Points, in no order, along strands that fork and pass close to each other.
In the rows, zero is written as 128.
Two points are linked if the straight distance between their rows is under 39.8. Some points are linked to none.
(120): [151 123 170  75 142 120  94 114]
(580): [101 104 117 117 137 118 212 162]
(606): [121 180 123 179  66 116 134 108]
(691): [ 99 163 167  77 144 106  72 115]
(268): [ 93 140 128 203  94 123 126 122]
(203): [147 110 132 166 110 138  98 141]
(363): [117 132 178 165  63 162 112 106]
(534): [153 108 122 157 132 118  94 146]
(1026): [104 182 105 184  79 120 150 113]
(702): [127 130 188 158  76 179 120 117]
(1020): [108 144 127 194  86 126 115 124]
(355): [ 80 107 119 158 117 131 208 150]
(159): [115 129 136  96 151  86 102 105]
(190): [146 138 125  97 149  97  91 131]
(82): [ 89 161 165  89 150  96  77 109]
(221): [141 106 138 137 149  90  92 129]
(736): [ 73 151 132  95 173  83 150 114]
(739): [140 156 114 125 182  79 112 147]
(536): [ 95 151 107  91 172  90 176 129]
(151): [105 116  75 134 148 123 172 133]
(595): [118 153 104 148  64 153 125 110]
(824): [186 126 103 103 134 139 106 149]
(1000): [175 114 173  92 159 164 125 122]
(136): [154  92 192 138 130 167 114 129]
(255): [100 125 133 107 170  92 187 144]
(630): [177 130 173  78 156 148 111 132]
(311): [ 80 151  85 174  98 141 178 119]
(597): [127 161 124 195  89 129 111 134]
(933): [161 142 140  94 152 101  86 135]
(679): [190 122 141 135 128 183 116 156]
(282): [129 125 134  76 137 103  97 102]
(731): [135 156 117 134 193  73 130 158]
(526): [116 101  87 116 129 122 126 114]
(925): [149 112 172 159  99 169 103 137]
(717): [ 95 113  81 135 138 127 192 132]
(859): [166 104 154 128 126 150 102 139]
(617): [121 120  99 159  93 146 112 127]
(780): [148 146 180  71 149 123  81 124]
(54): [ 98 148 145  92 156  85  93 109]
(349): [ 91 107 111 145 123 132 214 162]
(111): [ 80 132  74 159 109 146 189 124]
(882): [191 116 137 119 137 172 122 151]
(711): [164  96 170 133 127 165 107 136]
(287): [130  80 166 126 102 155 103 109]
(381): [150 114 182  75 144 134 105 109]
(340): [169 110 144 104 136 133 102 133]
(893): [115 110  92 155 115 131 120 124]
(549): [114 118  63 122 144 116 162 127]
(911): [135 109 191 149 113 201 132 111]
(258): [129 134 114 150  76 165 116 120]
(745): [148 128  85 112 150 105 114 136]
(486): [105 119 101  96 144  96 133  97]
(853): [114 103  86 144 131 123 134 121]
(430): [136 135  89 129 173  92 139 144]
(387): [174 128 140 146 108 189 117 154]
(84): [ 75 100 121 165 127 127 192 136]
(369): [166 150 128 153  89 184 118 149]
(319): [103 108 127 100 146 102 212 161]
(794): [173 131  80 102 143 121 109 142]
(490): [160 171 121 176  79 157 108 148]
(175): [100 130 119 105 174  89 172 132]
(59): [144 104 116  94 127 129 108 111]
(226): [148 103 152 159 104 149  91 141]
(642): [130 138 112 136 186  89 152 156]
(276): [110 155  84  86 177  99 166 131]
(569): [156 109 123 104 127 125 102 128]
(86): [ 87 166  95 177  85 129 160 107]
(627): [120 151  71  89 167  98 152 128]
(918): [ 82 108 124 180 129 122 165 128]
(619): [147 103 187 146 125 190 126 122]
(873): [121  94 159 148  85 155 101 113]
(415): [139 109 133  73 125 124 109 103]
(963): [ 74 118 130 196 115 123 167 133]
(727): [110 108  87  98 136 109 133 101]
(701): [126 152 162  72 145 107  80 117]
(958): [107 110 161 160  71 156 105 108]
(285): [145  91 178  90 129 141 101 108]
(935): [190 121 118 108 138 153 108 152]
(622): [180 147 148  89 153 116  88 143]
(800): [ 83 119  69 146 123 140 188 124]
(578): [145 136  87 117 165  95 123 141]
(314): [ 74 142 129 203 100 120 156 124]
(550): [ 93 121 111  88 155  89 136  94]
(390): [124 130  64 108 160 110 152 128]
(148): [143 120 178 160  88 183 113 130]
(856): [181 139 159  82 158 134  97 140]
(786): [145 155 117 108 173  84 100 136]
(453): [113 165 118 164  61 141 125 107]
(1029): [ 86 141 122  92 162  84 141 103]
(424): [140 172 134 182  73 142 110 132]
(146): [140  82 172 104 117 139  99 105]
(96): [103 123 130  92 157  96 206 157]
(173): [165 172 131 157  79 180 123 141]

A fork is a point with three links, a tip a point with one. Leave the first point through the second and follow the links. Name the first fork or tip that comes.
(526), (727): (736)
(702), (148): (534)
(340), (859): (911)
(190), (933): (1000)

Name the points in between on the shortest way along the links from the first point to the second, in order.
(314), (490): (268) > (1020) > (597) > (424)
(745), (642): (578) > (430)
(549), (276): (390) > (627)
(622), (731): (933) > (190) > (786) > (739)
(925), (873): (148) > (702) > (363) > (958)
(86), (595): (1026) > (606) > (453)
